Points, in no order, along strands that fork, close into loops and pass close to each other.
Two points are linked if the straight distance between their rows is under 83.8. Some points are linked to none.
Z_176: [ -5   6  33 -15  27  17   8 -50  -5  -9  25 -14  31  16  29   6  42  10
  -3  40  22 -31 -41  15 -43  23  -4 -17 -15 -23  -9 -42 -14  39  19  -4
 -25  59  25   3  -9  -8  18]
Z_168: [-78   7 -29 -20  11   8  -9  26  -1  23 -17  49   4 -18  -7  53   2 -17
  25  13   3  -8 -26   6 -45  18   2  22  -4  29  -5  20 -12  30  39 -12
  -2  36 -26 -30 -15 -20  18]
Z_716: [ -2  -5 -14  38  18 -26 -20  26 -12   1  10  37  -4 -30 -52  -3 -20   6
  -6 -30  -3  35 -21  -2  -6 -15 -25   3  16   7  17  20  31 -11  -6   2
   9 -30 -22  -4  25  -3 -13]
Z_964: [-12  27  41  25  29 -23  -5  26 -42   3  34  30 -15  40  -9   9  13 -22
  55  17 -53  -6   2  17 -16  10  -1  -7  17  -2   8 -46  -6   1 -19  23
  21  76   7 -13  -2 -42  -8]
Z_549: [ 10  25  38  49  41 -24   0  12 -34   2  42  20 -19   6 -28 -41  12 -16
  31 -13 -38   7  -4   6  -6   7  21  -4   9 -20   4 -37  17   6 -32   4
   5  29   3 -24   5 -18 -29]
Z_510: [ 23   8   2   5  17  24   2 -57  -9  -8  14  14  38   0  -9 -21  17  14
 -26  21  22 -20 -36 -24 -22  19  -4 -17   4 -42   1 -14  17   5 -10  -3
   7  29  17  12  -4  14  33]
Z_137: [ 34 -19 -15   8   1 -19   2  -6  15 -10  -2 -22 -12 -30 -21 -20 -26  24
 -24 -31   3  29   0   5  34 -25 -13 -10   1  -6   5  18  29 -30 -21   1
   5 -61  -8  20  13  23 -18]
Z_101: [ 35  25  42   4 -28   9  25 -10  -4   7   6 -12  -9  59  34 -26 -13 -19
  28   6 -46 -47  36 -31  39 -24  43 -11   1  -1 -11 -20 -29 -22 -21  21
  23  24  13  13 -39 -14  10]
Z_736: [-27 -15 -37 -36 -56  23   7  52  22   3 -33   1 -18  18  42  69 -40   1
   7  -3  -2   8  48   5  18 -10 -16  -4   3  56  -4  50 -22  -1  28  11
  19 -14 -15   0 -23 -15   5]
Z_860: [ 31 -12   3  -4  37 -19  -7 -35  -4 -13   6 -35   8 -26 -27 -44  18  27
 -26   5  25   9 -18  22   4  -4  -4  -8  -7 -36   7 -21  20   0 -10 -17
 -21 -34   5  14  23  21 -11]
Z_672: [ 12  20  56   8  14 -11  17  -8 -15   6  27 -21 -13  41  31 -25  24 -21
  29   7 -35 -34  10  12  -1  -5  40  -2 -15  -4 -15 -55 -34  17  -7  10
 -14  42  14 -12 -18 -20 -21]
Z_619: [-50  12 -25  -1  11  10  -9  12   3  21  -7  46  12 -25 -17  32  11 -12
  11   8   7  -7 -35  -5 -46  16   6  21  -7  15  -3  22   0  26  32 -14
  -6  27 -17 -26  -9  -8  15]
Z_127: [ 28 -16  -5   6  19 -16 -23  -9 -10 -23  -8   9  22 -10 -36   3  -1  26
 -36   0  31  30 -22   4  -2  -8 -53 -25  22 -17  26   7  31 -19 -10   7
   7 -19  11  39  31  14  10]
Z_414: [-20  15 -24   0 -19  17   5  -7  22  20  -7   0 -13 -26   7 -21   6 -15
  -6 -19   3 -17  -2 -16  -5   2  52  22 -27   6 -22  36  -9  14  20 -33
 -13 -26 -14 -27 -21  20  -9]
Z_428: [-35  -4  -8  -7  -3   0  -3  29  -5   6  -9  36  12  11   5  42  -3  -8
  21  16  -7  -3  -1   2 -18   7 -19   6  10  24   5   5 -13  10  21  14
  22  27 -10 -11  -1 -25  16]
Z_803: [-20 -12 -38 -61 -41  32  -8  22  32   6 -38 -24 -18  -3  22  67 -14  -8
 -15  -7  55  10   9   1   1  23 -22  12  -7  25  -9  38 -18   9  36  -9
 -39 -17  12  16   0  26  -1]
Z_105: [-19  20  46  10  15 -26   2  38 -31  10  24  12 -33  46  18  10  16 -30
  60  10 -44 -11  22  31  -4   3  12   2   1  13  -3 -45 -30  12 -11  22
   7  70   8 -22 -10 -43 -19]
Z_104: [-12   7  -3 -45 -31  39  13 -16  17   1 -23 -21  16  34  58  35  11 -18
   3  38  20 -35  14 -10  -9  10   3  -1 -16  12 -11  -6 -39  10  35   5
  -5  29  27   7 -21   5  33]
Z_827: [ 22   8 -17   2 -11  41   0 -46  -3  -5  -4  30  38   2 -15  -3   1   9
 -31  22  28 -14 -23 -42  -6  22  -9 -19   9 -36   8  10  25 -15 -19   3
  22  25  13  21  -4  19  47]
Z_842: [  9 -30  10 -45   2   2   4 -12  17 -20 -19 -89  -5  23  58  12   4   8
  -6  26  28  -2  30  32  20   6 -23   2  -5   5  -2 -37 -35   0   6  -3
 -37 -21  33  16  14  14   0]
Z_416: [ 27 -15 -15  30  -2 -18   0   1   2  -9   4   8  -9 -31 -34 -21 -34  18
 -18 -33  -8  32   2  -9  29 -21 -14 -14   8  -2   7  18  39 -28 -24   6
  18 -54 -16  13  12  16 -12]
Z_353: [ 17 -25  22 -19  18 -12  10 -23   7 -14  -1 -90 -15   6  42 -41  17  20
  -8  14   6 -11  25  39  25 -12  14   9 -11 -14  -7 -48 -24   7 -11 -20
 -46 -40  12   5  15  17 -16]
Z_27: [-28   0 -10  24  17  -6 -21  27 -26  -1   7  63  30   3 -33  35  -7   3
  16  11 -19  13 -21  -5 -30   8 -38  -4  36  10  28  -4  22  -1   1  14
  29  30 -14  -3  12 -28  22]
Z_489: [ -6   9  43  30  44 -34 -12   9 -34 -13  39  22   8  22 -13  -5  28  -8
  23  14 -22   8 -19  28 -26  12 -26 -11  14  -7  10 -55   9  24  -8  12
   2  49   6 -13  12 -33 -13]
Z_923: [ 10  29  45  44  37 -18   0  19 -43  -1  39  28 -19  31 -21 -26   9 -20
  39  -2 -48  -6   1   1  -7   5  18 -14  20 -18   6 -44   8  -6 -38  15
  14  55  11 -19   0 -29 -17]
Z_614: [-67  -3 -24 -20   8   2 -12  36  -7  15 -18  50  12   0  -1  68  -2 -11
  29  19   4  -5 -18   9 -32  19 -24  14  10  32   9   9 -16  21  36  10
  14  45 -17 -19  -8 -29  26]
Z_868: [ 19  16  40  -3 -19   1  21  -6  -7   3   5 -15   4  54  43 -10   2 -17
  24  17 -33 -35  26 -10  12 -18  25  -4  -2   2  -9 -29 -34  -5  -1  22
  16  33  15   5 -25 -20   8]
Z_835: [ 10   5  39  38  41 -36  -5   4 -30 -10  43   3 -17  -3 -28 -37  24  -7
  12 -10 -25  12  -7  30  -9  -3   5   0  -3 -11   3 -46  10  19 -20   0
 -10  11   1 -22  17 -21 -37]
Z_789: [-17  34  40   9   1 -14  10  29 -20  19  15  14 -34  45  15   2  15 -30
  58  10 -49 -24  21  11  -5   0  37   8  -5  14  -6 -30 -35   5  -5  11
   6  62   3 -23 -23 -37 -18]
Z_971: [ 15 -16  -2   5  19 -19 -29   8 -11 -24  -1  20  27   1 -25  24   3  21
 -29   9  30  32 -21   2  -9  -4 -69 -26  31  -6  33   0  24  -8  -1  17
   9  -3  11  34  31  -1  11]
Z_822: [-20  -2 -12  27  24   0 -27   9 -25  -9   7  61  39  -5 -37  33   1   8
  -2  18   2  16 -41 -16 -36  10 -54 -13  36  -4  30  -2  28   1   1  12
  18  28  -6   6  20 -16  32]
Z_979: [ -3  11 -37   2 -23  23   7 -22  27  19  -8  -3 -11 -44 -11 -35  -4  -4
 -22 -26  15  -7  -5 -28  13  -2  50  13 -24  -3 -20  45  13  -2   7 -32
  -7 -41 -18 -13 -13  36  -5]
Z_131: [ 16   0   5   9  18   7   0 -26 -10 -10   9   9  32  -2 -10  -8  16  12
 -17  16  13  -6 -25 -12 -20   7 -20 -11   6 -23   7  -8  15   7   1   3
   9  17  17   8   8   3  17]
Z_313: [ 45 -11   1 -22  29   2  -6 -59  -5 -25   2 -36  30   4  -9 -31  22  36
 -39  34  36  -1 -21   2   9  11 -21 -22  10 -56   6 -26  25 -14 -20 -10
 -10   7  20  36  16  26  19]
Z_644: [  3  20  42  18  10 -12  13   7 -11  14  25 -13 -28  16  18 -36  25 -22
  29  -7 -33 -24  16   9   1  -1  46  11 -17   1 -15 -34 -23  18  -2  -1
 -18  25   0 -26 -13 -17 -30]
Z_107: [ 44 -16   9   5  35 -23   7 -42  -9 -19  11 -38   9 -16 -22 -62   6  29
 -28   2  14  -1 -15  13  27 -10   3 -15   4 -44   6 -28  28 -10 -29 -14
  -8 -36   1  17  17  24  -4]
Z_983: [-17 -16 -47 -45 -38  21 -14  38  31  12 -40  -9 -21  -8  10  77 -24  -1
 -14 -25  57  23  11  10   0  12 -31   5  -2  32   0  55 -10  -1  31  -3
 -32 -22  -1  20   6  19 -11]
Z_366: [-14  24   3  10 -21  -1  13  24   2  14  -1  10 -32  11  11 -20 -13 -23
  32 -17 -44 -13  27 -14  15  -8  52  15  -7  20 -12  18 -15  -6   0  -8
  18   0 -20 -29 -31 -14 -14]
Z_974: [ 10   4 -10   9  -5  37  -7 -30 -10 -12  -1  43  50  15  -3  23   1   8
 -24  34  15 -10 -21 -40 -20  20 -29 -27  25 -26  16   8  22 -17 -12  10
  33  43  12  22  -2   2  56]
Z_213: [-20  14 -14  24  -4  10  -2  28 -27  12  -1  62   3   1 -28   8 -28  -7
  29  -3 -47   8  -1 -29  -6   0   8   5  30  11  14  15  23 -23 -19   8
  44  14 -28 -15 -12 -25  20]
Z_541: [ 25 -11  10  29   7  -6  -3  -2 -20 -18   5  28  27  11 -16  -5 -16  13
 -11   3 -11  11  -1 -21   8  -5 -34 -27  29  -9  18  -6  29 -24 -22  23
  36   0   5  15  13  -8  20]
Z_718: [-13   8  -5  -7 -24  16  11  22  -5   7 -14  32  14  23  13  31 -16  -5
  23  19 -22 -12  18 -21  -2  -6  -2  -2  15  25   6  14 -10  -9   7  18
  41  20  -9  -6 -19 -26  25]
Z_807: [-31  -8 -25 -28 -14  14   1  20  18   8 -17   1   0  -4  15  46   2 -10
  -1   4  28  -1   2   4 -14  10 -14  12 -11  23  -5  25 -23  19  35  -2
 -11   0   5  -6   0   2   7]
Z_788: [-33   8  11  31  31 -21 -20  27 -28   1  19  53  13   1 -32  16   5  -9
  27   9 -24  16 -25   8 -29   8 -27   6  23   8  15 -17  18  10   0  10
  18  34 -15 -19  11 -33   5]
Z_814: [ 37  13  12  21 -13  15  25 -47  -5   0   1   4   8  13   2 -44 -17  -3
 -14  -2 -16 -35   9 -42  29  -7  32 -17   0 -23 -10 -11  13 -19 -34   8
  25   2   1   6 -24  12  27]
Z_844: [ -2   2  17  19  -5 -19   5  32 -12   0   8  15 -13  16   2   4 -11  -9
  29  -4 -38  10  25   6   8  -6  -3   3   9  16   2  -6  -5  -4  -4  21
  26  11  -7 -15   0 -25 -14]
Z_628: [-15   0 -15  31  17 -27 -21  27  -2  11   8  34 -11 -42 -55  -3 -12  -4
  -4 -33  -4  29 -25   7 -15 -11  -2  19   4  10   8  32  18   2   0 -11
  -5 -30 -28 -17  19  -1 -25]
Z_317: [  7  15  50   7  34   2   7 -37 -20  -9  32   3  34  25  18   1  34   3
   8  40  -3 -29 -35  10 -40  16 -13 -20   1 -20  -2 -53 -11  28   6   8
  -6  67  21   3 -10 -22  12]
Z_218: [  1 -11 -17 -16  16   4 -12 -16   5   1  -3 -12   6 -32 -23   0  16  14
 -27   0  48  11 -35   8 -21   6 -11   3 -10 -19   3  10   8   7  14 -16
 -29 -16  11  14  25  27  -2]
Z_565: [ 26 -12   1   3  -6   1   4  -5   3 -11  -5  -3  23  11   1   7  -9  13
 -12   9   5  13  10  -6  12  -6 -32 -16  13  -3  11   4  12 -18  -7  18
  27  -7  12  21   7   2  13]
Z_536: [  6 -15 -17 -15 -16   2   7  -4  27  -4  -9 -55 -22 -22  21 -14 -10   7
 -17 -22   7   5  22  11  26 -12  16  10 -18   6 -11  16  -6  -9   6 -17
 -23 -57   1   8   3  24 -18]
Z_721: [ -3  13  -2  35  11   6  -1  -8 -15   7  10  45  11 -13 -30 -23  -9  -7
   4  -6 -21  -6 -21 -28 -10   2  16   1  11 -11   3   6  27   1 -14  -4
  18   5  -9 -17  -7  -4  10]
Z_45: [  0 -16   2  -2  -6 -21   3   7  17  -5   0 -48 -28 -18  21 -18  -1   3
  -8 -25  -3   8  23  29  20 -15  12  22 -18  17 -13   0 -17   7  11 -15
 -28 -49  -7  -8   7  12 -31]
Z_86: [ -5  36  22   6 -33   2  16  17   3  18   0  -7 -48  33  32 -35 -12 -29
  39 -18 -54 -33  42 -23  28 -21  78  10 -12  23 -21  10 -30  -9  -7 -10
  11   9 -10 -20 -50 -11 -22]
Z_390: [  2 -12 -31 -17 -27  15  -7  23  21   1 -22   7   6 -16  -8  37 -15   9
 -15 -11  22  16   3  -6   3  -5 -23  -1   3  12   7  42  10 -14  12   6
   7 -26   0  19   8  14   2]
Z_748: [ 14  -4   9  -5  -1  10  16 -30   9  -2   3 -52  -3  -4  29 -40  10   4
  -9   0   3 -23   8   3  14  -6  34   7 -22 -17 -13 -19 -15   9   3 -11
 -24 -29   6  -4  -3  16  -8]
Z_869: [ 42  -7  -4   8  10  -2  17 -46   5 -10   3 -32   7 -17 -14 -53 -10  23
 -30  -3   9  -7  -2  -9  38 -10   9 -16  -3 -36  -2 -10  29 -24 -32  -6
   6 -38   5  18   7  29   3]
Z_693: [  4 -16 -31 -66 -37  30  -7   1  29  -3 -40 -43 -11  -9   9  45  -7   0
 -23  -6  64  22   0   8   3  22 -24  12  -2   0  -7  24  -3  -6  22 -11
 -56 -25  18  33  13  38   0]
Z_43: [ 21 -29  21 -35  -8  -7  15  -9  16 -21 -14 -80  -1  34  61  10  -1   9
  -3  25   5  -2  41  32  29  -8 -31  -8  -2   7   1 -35 -32 -12   0  11
 -12 -19  32  20   7  -3   4]
Z_677: [-30 -17  30 -15  24 -11   4  -9  -3  -5  12 -21   6  16  37  27  30  -8
  13  24  23  -7 -10  35 -29  15 -21   0 -20  17 -12 -46 -38  47  22   6
 -30  30  21 -14   7 -15   0]
Z_44: [-27  15 -13  -5 -33   5   6  26  10  13 -13   7 -23   5  23   0 -14 -20
  21 -14 -29 -12  30 -13   7 -10  38  19 -10  34 -14  33 -21   4  17 -10
  14 -10 -21 -27 -26 -11  -9]
Z_580: [ -2   9  23  18  31   6  12 -41  -8   9  34 -17  -1 -26  -4 -52  40   6
 -10  -3   0 -25 -34   7 -27   9  49   2 -26 -27 -18 -36  -2  37   0 -28
 -43   3  -4 -26  -6   7 -24]
Z_738: [ 14 -32   2 -20 -15 -19   1  28  14 -19 -12 -38  -6  16  30  40 -18  13
  -5   0   8  24  39  34  23 -19 -52  -9   8  29  10   0 -17 -13  10  24
   9 -25  15  24  16 -10  -8]
Z_427: [ -6  -8   2  21  34 -25 -30  10 -22 -17  12  38  26  -1 -36  21   8  13
 -14  10  16  28 -36   5 -26  -5 -60 -17  31   0  27  -7  22   4   4  13
   8  12   6  17  29 -16  16]
Z_662: [ 11  18   7   0 -31  18  18  -1   2   5  -6  26   5  27  18  -1 -18  -8
  17   8 -31 -23  21 -34  14 -11  23  -5   5   8  -3   7  -7 -18 -10  16
  41  16  -5   0 -29 -13  23]
Z_936: [ 21 -19  -7 -28  41 -22 -20 -29   0 -13  -8 -41  -2 -29 -34 -26  21  31
 -33   8  52  25 -36  35   1  -7 -14  -6  -3 -34  11 -10  13  -3  -6 -26
 -56 -36   5  22  38  33 -10]
Z_463: [-14 -13  18  11  18 -26  -4   7  -4   1  16 -13 -17 -11   1 -12  19  -7
   4 -12  -1  10   4  35  -9  -5   4  18 -15  11  -5 -21 -18  29   8  -4
 -27 -12  -4 -23  17  -9 -29]
Z_80: [  6   9  -4  29   7   3  10 -12  -4  10  10  23   1 -23 -30 -36  -9  -6
   0 -18 -16  -3 -14 -23   2  -3  27   4  -1 -10  -2  11  21  -2 -14 -10
  13 -16 -12 -18  -6   7  -5]
Z_728: [-16  18  15  18   1  -5   3  32 -23  13  10  35 -12  21  -5   3  -7 -21
  45   4 -49  -4  12  -5  -3   4  19   8  14  10   7 -10  -4  -8 -11  14
  28  38 -10 -22 -15 -34  -2]
Z_820: [-12   7 -44  -9 -40  39   1  14  16  13 -27  42  11 -12 -11  33 -22   4
 -11  -3   4   1   0 -38   0   1   5  -3   3  13   6  53  19 -17   2   0
  32 -11 -18   7 -20   3  28]
Z_723: [  1   3 -20  -9 -23  25  12 -13  18   7 -12   4   9 -11   7   0   2  -5
 -14   1  10 -13   1 -21   2   5  17   4 -11  -2  -7  28  -1  -1   8  -5
  11 -11  -1   0 -13  16  12]
Z_59: [ 28 -32  16 -29  -8 -16   9   1   8 -25 -11 -59  11  32  46  22 -10  18
  -6  20   3  14  42  27  32 -15 -52 -17  11   7  11 -20 -15 -19  -2  26
  12 -16  27  32  10  -6   5]
Z_88: [-45   5  26  16   9 -34  -8  40 -14  11  19   3 -47   9  18   0  20 -29
  44 -18 -29   2  26  40  -5   9  27  26 -20  28 -17 -24 -39  30   3  -1
 -21  26 -10 -43   1 -32 -41]
Z_745: [-19   5 -44  -1  -7  20 -14   8  16  17 -15  43  13 -40 -39  22  -3  -5
 -18  -9  28   9 -30 -23 -24   8  -3  11  -3   3   6  52  22   0  13 -14
  -3 -10 -13   0   4  17  11]
Z_346: [ -1  11 -48 -16 -42  42   7 -20  36  15 -25  -1  -9 -32  -5 -12 -10   1
 -29 -21  20  -9   1 -38  15   6  40   2 -22  -7 -16  56  16 -12   2 -25
   3 -36  -9   3 -20  39   9]
Z_491: [ 21   7  55  -1   1 -17  17  -1 -19  -5  17 -22   7  63  41   4   7 -17
  33  26 -31 -20  26  12   7  -9  -3 -16   7   1  -2 -49 -36   2  -2  34
  17  53  22  10 -11 -31   5]
Z_641: [-16  -3 -22  -2  10   3 -15   1  13  10  -4  16   9 -34 -30  13  15   1
 -15  -3  37   7 -35  -3 -29   9  -7   9 -10  -2  -1  23   7  16  20 -11
 -21 -10   0  -2  16  15  -1]
Z_824: [-16 -17 -39 -21 -25   2 -11  43  27   6 -24   4 -16 -18  -4  62 -28   7
  -9 -26  28  26  10  14   0 -10 -30   4   2  34   8  53  -4   0  24   0
  -9 -30 -10  11  10   5 -15]
Z_178: [ 14 -14  21  -5   7 -10  11 -23   4  -5   6 -75 -18  -1  38 -49  16   9
  -6  -3  -5 -18  21  29  23  -9  35  13 -24 -11 -13 -39 -23   9  -5 -17
 -37 -38   3  -3   5  15 -26]
Z_194: [-39   5 -29 -14 -37   4   2  45  22  10 -15   6 -35  -6  20  21 -30  -9
  16 -20 -21   4  37  -3  11  -8  24  21  -9  50 -14  56 -22   8  25 -17
  10 -25 -35 -27 -24 -12 -17]
Z_761: [-40  -9  20  10  18 -32  -8  21  -7   6  14  -5 -23   0  18  11  21 -18
  23  -9  -3   8   9  42 -16   8  -2  26 -22  27 -15 -26 -34  40  16   2
 -29   9  -5 -36  12 -23 -29]
Z_95: [ 19  -8  12  10  -4 -10  13   3  -1  -7   6  -7   4  12   9  -9  -6   1
   5  -2 -16   3  18   2  13 -13  -7  -4   3   2   1  -9  -2  -9  -3  16
  24  -5   7   1   1 -11  -3]
Z_155: [-14   2  30  30  39 -42 -18  24 -30 -11  26  33   3  11 -24   7  17  -5
  23   0 -20  27 -10  30 -20   6 -38  -2  17   6  12 -36   8  18  -6  18
  11  33  -2 -15  19 -35 -12]
Z_925: [ 37  -2  -3   9  -8  10  23 -45   7  -8  -2 -20  13   0   3 -43 -13  14
 -23   0   2 -20   3 -25  34  -4  20 -16  -4 -34  -6 -10  19 -24 -27   5
  21 -15   7  15  -6  23  18]
Z_466: [ -4   1 -33  -8 -37  44   0   2  10   4 -20  42  31   2  -9  37 -12   7
 -12  16  10  -3  -4 -42  -4   6 -14 -16  12   0  13  36  18 -24  -4   8
  35  12  -6  17 -11   1  43]
Z_885: [  9   7 -19  19  -9   9  10 -19  13  10   1   6  -6 -34 -19 -38 -12  -2
 -15 -26  -1  -6  -8 -28  17  -7  38   6 -15  -6 -16  30  22  -8 -11 -18
   5 -38 -17 -10 -11  24  -2]
Z_623: [  7   3 -52  -9 -46  43   6 -10  33  13 -24  23   5 -26 -16   9 -23   7
 -26 -18  16   4   3 -41  16   1  20  -6 -10   3  -3  62  25 -22  -6  -8
  20 -27 -14  13 -20  24  23]
Z_477: [-48  -3 -28   7   2 -20 -16  44  11  20  -2  26 -21 -33 -21  24 -10 -11
  11 -29  -1  19  -5  16 -18   1   8  32  -9  35  -4  42 -12  21  22 -14
 -10 -16 -35 -31   6  -8 -25]
Z_286: [  3   6  30   2 -23 -14  18  19   2   1   6 -31 -34  35  50 -11  -2 -21
  29  -9 -38 -11  50  16  27 -19  26  10 -11  23 -15 -23 -39   0   5  10
   3   6   3 -15 -16 -21 -22]
Z_147: [ 25 -11 -29 -40 -27  20  -7 -11  23  -2 -29 -25   8 -15 -14  20 -10  19
 -36  -5  48  25  -7  -7  17   8 -25  -4   3 -24   2  28  26 -25   2  -7
 -23 -24  12  45  10  42   7]
Z_6: [ 29  21  16  10 -30  16  28 -20   6   7  -6   3  -2  32  23 -28 -23  -9
  11  -1 -28 -38  23 -39  31 -18  43  -7  -6  -4 -13   2  -8 -23 -22  11
  35   6   2   5 -39   0  18]
Z_599: [  7   4  -2  -9  -7  19  15 -26  14   3  -4 -26   6  -8  21 -25  12  -3
 -11   1   6 -22   1  -9   2   0  27   8 -20 -10 -13  -4 -13   7  10  -8
 -14 -12  10  -3  -8  16   1]
Z_78: [-16  30  10  11 -15  -1   9  22 -11  20  -4  30 -24  23   3 -11 -12 -22
  41   0 -55 -18  23 -18   4  -7  46  12   3  18  -8   8 -13  -9 -13   3
  26  25 -15 -25 -34 -22  -7]
Z_934: [  0  -2  34  30  28 -36  -6   8 -15  -1  27  -3 -18  -5 -12 -25  23 -10
  12 -16 -19  19   5  33  -6  -1   4  15  -8   1   0 -36  -4  22 -10   3
 -11  -1  -4 -22  17 -15 -36]
Z_364: [ 27 -17 -24  -9 -18  -5  12 -13  30  -8  -9 -44 -15 -22   9 -23 -23  19
 -20 -28   2  10  18   3  45 -19   4  -5 -14  -3  -5  21  17 -30 -11  -7
  -4 -60  -4  18  -2  35 -16]
Z_978: [-41  13 -37   6   5  16 -11  16   6  21 -12  55  13 -34 -34  28  -7  -5
   0   1   7   1 -31 -20 -33  11   5  15   5   7   8  42  14  11  18 -11
   7   6 -23 -17  -5  -4  12]
Z_865: [-29   2 -16  25   5 -20 -17  44   1  17   5  35 -22 -34 -37   7 -20  -7
  14 -35 -20  31  -1   3  -5  -7   7  23   4  27   1  46  10   3   4  -5
   9 -24 -39 -28   8 -12 -27]
Z_299: [ 23   7  61   3  16 -16  17 -16 -19  -4  26 -35   5  46  38 -20  22 -10
  20  20 -20 -24  11  21  -3  -7   7 -10  -6 -14  -8 -65 -31  20  -9  19
  -8  43  23   0  -8 -23  -9]
Z_892: [  2 -22  19  -2   2 -28   1   5   7 -11   8 -64 -32  -7  30 -28   6   4
   2 -21  -9   7  34  39  24 -16  13  20 -17  13 -10 -27 -26  12   0  -9
 -37 -46  -2 -11  10   3 -35]
Z_785: [ 31  -7 -22   2  15   0 -21 -28  -6 -15  -5   7  24 -24 -44 -14  -3  23
 -47  -4  43  23 -34 -13   4   1 -32 -22  13 -36  16  11  42 -21 -14  -5
  -1 -21   9  33  25  31  13]
Z_603: [-26  17 -15 -17 -12  30   7  -8   7  12 -15  33  26   7  14  32  11 -10
   5  33   7 -24 -17 -18 -33  17   4   1  -5   9  -3   9 -12  13  22  -1
   9  41   4  -9 -19  -9  33]
Z_631: [ 44  -4  -8   2  25   3  -9 -57 -11 -23   1  -8  27 -11 -25 -35   3  32
 -44  12  32   1 -29 -18  12  10 -20 -26  14 -53  11 -11  42 -20 -30  -2
   7  -7  13  32  16  30  25]
Z_61: [-23  15  29  25   8 -16   4  20 -13  15  22  -3 -34   4  10 -31  24 -27
  33 -17 -36 -11  15  15  -9   3  47  20 -20  11 -17 -22 -25  23  -1  -9
 -17  16 -12 -40  -7 -15 -38]
Z_626: [  1 -31  10 -38   8   5   4 -23  13 -13 -11 -90 -12   5  51 -10  15  14
  -9  19  21  -7  17  33  12   5   1   7 -13  -4  -8 -41 -34  11   4 -19
 -50 -33  21   8  19  20  -8]
Z_308: [ 10   2  -1  32   5  15  -2  -5 -21  -4   8  46  23   0 -25  -6 -18   5
  -1   3 -20   1 -10 -36  -3  -4 -14 -15  24 -11  13   5  32 -19 -24  14
  38  11  -6   0   1  -6  29]
Z_21: [ 17 -12 -17 -36  20  -8 -21 -21   6  -5 -15 -34  -7 -34 -31  -6  15  21
 -34  -2  60  27 -37  25  -8   3 -20  -1  -5 -26   6   7  12  -5   0 -25
 -56 -31  11  27  36  38 -13]
Z_461: [  6   0  50  14  40 -25   2 -21 -23 -15  30  -2  16  18   9 -10  34   3
   9  20  -7  -8 -21  25 -27  10 -17 -15   3 -14   3 -55  -5  32   0   9
  -8  43  13  -6   6 -22  -7]
Z_241: [-44  -3 -27  -4 -21 -12 -10  48  17  14  -9  10 -37 -19   6  25 -24 -11
  10 -35 -14  15  24  12   4  -3  14  28 -10  49 -12  56 -27  16  28 -18
  -8 -29 -36 -33  -8 -10 -31]
Z_776: [ 17  -7 -40 -61 -38  29  -9  -9  29   2 -42 -33  -4 -21 -15  26 -15  11
 -32 -15  62  28  -8   0  13  13 -19   9  -2 -19  -1  36  24 -25   4 -16
 -48 -28   8  45  12  48  -2]
Z_755: [-27   9 -13  -3 -17  11  10   7  20  12 -10 -10 -15 -13  22  -6   0 -14
   5 -15  -5 -17  15  -9   0  -4  40  24 -23  21 -19  29 -23  16  25 -22
 -12 -24 -11 -24 -18   9 -13]
Z_441: [ 19  -9 -19 -10 -24  33 -11  -1  -1 -12 -17  32  44  12  -6  39  -3  16
 -25  23  26   8  -5 -33  -4  14 -46 -25  22 -11  20  20  23 -28  -6  17
  32  21  10  39   5   3  46]
Z_62: [ 29 -14 -19 -36 -18  20  -5 -15  18 -13 -23 -24  21  -4  -1  19  -4  24
 -32   9  40  17   2  -8  16   9 -33 -12   5 -20  11  16  18 -28  -3   5
  -4 -11  19  41  12  28  17]
Z_696: [ 15  -9 -12  37  15 -20 -16  10  -9  -9   9  31   2 -27 -51 -15 -24  11
 -16 -28  -4  32 -17 -13   6 -18 -25 -13  21  -1  15  16  41 -18 -20   7
  15 -38 -13   8  20   8  -3]
Z_330: [ 32 -10  -8 -36   4  16  -6 -40   6 -18 -11 -32  28   2  -3  -4  15  20
 -33  24  42   3 -14  -3   4  19 -25 -12   5 -39   5  -8  13 -13  -4  -4
 -12   1  25  38  13  27  21]

A tip is a point with one link. Name the tips that can be reached along the links from each point below, in the order of the rows.
Z_241 | Z_131, Z_86, Z_738, Z_723
Z_824 | Z_176, Z_390
Z_934 | Z_789

A fork is a point with three links, a tip a point with one. Leave the first point through the second and follow the links. Name the first fork or tip that comes.
Z_491, Z_299 | Z_789
Z_885, Z_80 | Z_366
Z_745, Z_978 | Z_6
Z_313, Z_330 | Z_390
Z_628, Z_716 | Z_178
Z_353, Z_626 | Z_738

Name the points in between on the shortest way along the links from the first point to the second, in order.
Z_785, Z_147 | Z_631, Z_313, Z_330, Z_62
Z_414, Z_308 | Z_979, Z_885, Z_80, Z_721
Z_869, Z_868 | Z_925, Z_814, Z_6, Z_101
Z_824, Z_313 | Z_983, Z_803, Z_693, Z_776, Z_147, Z_62, Z_330
Z_716, Z_194 | Z_628, Z_865, Z_477, Z_241
